A landscape with many valleys, sampled at points; each row gives a point and its height.
A ball rolls from a point to the lowest of its 5 nearest points, and stops where none of them is lower. Distance is the straight distance between rows; heights are no part of it.
kotem h=665: [ 19.3  15.6  -9.2   9.4  -4.5 -31.6 -41.3  17.3   3.3]
Vomip h=325: [-53.5 -24.5 -11.9 -42.8  -1.4  -6.5  -8.7  18.5  13.2]
kib h=620: [ 49.1  32.6  -2.3  20.6  29.0  14.8 -32.7  -3.2 -21.8]
zufub h=302: [-61.4 -20.8 -15.0 -11.4 -16.4   8.0  31.3 -13.0   2.2]
Pigi h=337: [-68.0 -13.1 -20.3   5.3 -22.0  32.2  36.0 -32.9   7.2]
Lud h=835: [  3.9  24.3 -23.4  17.7 -21.6 -43.4 -14.5   5.6  -0.8]
Fod h=300: [-36.7 -17.6 -10.5  -7.7 -12.4 -11.0  21.2   1.9  -0.3]
bak h=664: [ 30.2 -13.1  26.1  13.8 -16.5  -4.7  36.3 -22.0 -20.1]
famo h=366: [24.1 -6.6 21.5  4.5 -1.9  2.4 -2.2  6.9 -7.3]
lalo h=430: [-35.9  -3.0 -35.2 -14.1  -8.8 -37.8 -20.8  23.3  24.8]
Kita h=689: [-20.2  13.3 -30.7  20.0 -24.9 -40.8   1.0  10.4   7.5]
Guge h=416: [ -8.4 -23.0  10.1   5.1 -18.3  -8.9  48.9 -18.7 -11.7]
nas h=269: [ -6.2 -36.4  25.7 -14.7  -2.1   6.7  37.8  -0.7  -7.5]
kez h=397: [-70.1  -2.2 -36.1   3.4 -19.4   4.1  11.0 -10.4  15.0]
teku h=184: [ -8.8 -43.2  31.6 -25.0  12.8  16.9  21.5  10.2   2.0]
Kos h=742: [ 38.6  39.3 -12.5  12.0  15.7  -8.5 -57.4   7.4  -7.9]
vibu h=575: [ 44.5  34.6  12.5  -6.2  37.9  39.3 -15.8  10.5  13.7]
gimub h=605: [ 40.0  22.9   7.2  18.9  -2.7  -5.9 -22.0  -3.5 -21.5]
Sabe h=431: [-27.5  -3.6 -17.1  13.5 -22.9 -19.6  32.5  -4.0   1.3]
Kiza h=658: [  5.0   7.3  -3.5  11.3 -16.4 -30.4  -0.6   2.0  -3.1]
val h=700: [ 35.3  28.9  -1.3  -5.7  36.5  19.7 -44.4  25.8  32.1]
patad h=493: [ 32.9   6.7  12.9  12.5  -2.0 -10.8 -17.3   3.4  -7.8]
Bot h=312: [-22.9 -23.0 -23.9 -34.5  19.0 -20.2 -47.2  41.7  33.3]
tol h=407: [-62.6 -16.8 -30.6 -39.1  -3.3 -12.5 -17.1  19.4  21.1]
Gorik h=356: [-35.5 -26.3  -3.3  -3.5 -19.5   6.1  51.3 -26.5  -5.6]
Lugu h=659: [ 58.3  10.9  35.3  15.5  16.3  34.1  17.8 -28.3 -20.2]
nubam h=492: [38.0  3.9 34.2 -1.3 24.3 27.8  1.3  4.8  2.9]
Dero h=623: [ 43.4  42.9  -4.7  -5.5  41.6  28.1 -33.8   8.6  10.8]
Zubov h=922: [ 47.5   0.4  26.5  26.4 -13.3  -3.0  28.4 -42.7 -31.5]
vule h=306: [-51.8 -14.0 -17.5  11.0 -20.9   6.9  45.7 -28.5   3.9]
Pafa h=236: [ 30.2   9.7  11.2   4.0  15.0  -0.2 -28.5  14.0   5.3]
depo h=277: [-51.8 -28.1  -0.1 -36.3  -7.4  12.7  25.7  -2.4  -2.2]
vebid h=313: [ -3.8 -24.4  14.7 -13.8   9.8  -3.4  -0.7  22.5   5.9]
Lov h=238: [-54.2 -12.6 -38.6 -33.5  -2.3 -26.5 -35.9  21.0  29.5]
lar h=704: [ 45.8  36.8 -17.5  27.5   0.1 -14.8 -43.6  -8.7 -32.9]
zove h=479: [-15.0  -2.5 -11.9  -2.5 -12.4 -27.8  -6.8  14.2   3.9]
bugar h=569: [-60.2  13.9 -50.3  15.4 -20.0 -17.8  -3.6   6.4  21.6]
Soz h=417: [-82.2  -0.6 -31.9  13.7 -28.8  37.6  17.0 -34.3  13.5]
kov h=787: [ 49.6  11.3  28.3  24.1  -2.2   4.3   9.4 -28.7 -33.7]
lipet h=496: [ 16.9   0.5   6.3  -6.0  24.9   3.2 -31.0  27.3  21.3]
bupi h=626: [ 54.8  31.4  30.1  -0.6  37.3  56.6  15.6 -19.3  -1.9]
doni h=529: [ 33.5 -17.3  41.2   6.1   5.9  15.7  23.8  -8.1 -10.4]
lazi h=564: [40.1 -3.3 44.3 -3.4 27.0 36.1 18.0  1.1  9.7]
Vos h=563: [ 56.7  24.8  24.2  12.6  27.8  39.5  -1.9 -12.4 -13.0]
zatov h=196: [ -6.0 -16.8   9.6  -5.4  -9.0  -7.3  16.9   4.3  -3.0]
keb h=222: [-53.7 -34.7   4.8 -47.8   4.3  17.8   1.5  15.8   6.8]
Budo h=412: [  2.5  -8.8   7.9   9.5 -18.7 -16.5  36.5 -12.1 -13.1]
nafa h=486: [-18.3 -17.8 -13.0 -20.9   9.2 -22.7 -28.2  35.8  19.7]
toti h=740: [ 42.9  18.4  10.5  28.5 -14.7 -15.7   0.1 -21.8 -37.7]
litol h=678: [ 31.8  23.6  -4.4  19.5  -7.8 -22.2 -30.5   2.2 -16.2]

Two balls start at each pair of points below. Name the first point that both come to, or write never.
doni and Vos -> famo
bak and kib -> zatov
bupi and toti -> never

Where does a ball stop that starts at each point below?
Lugu -> zatov
Zubov -> zatov
tol -> teku
kez -> teku
vibu -> zatov
Soz -> teku
Vomip -> teku
kov -> Pafa
Sabe -> zatov
lar -> Pafa
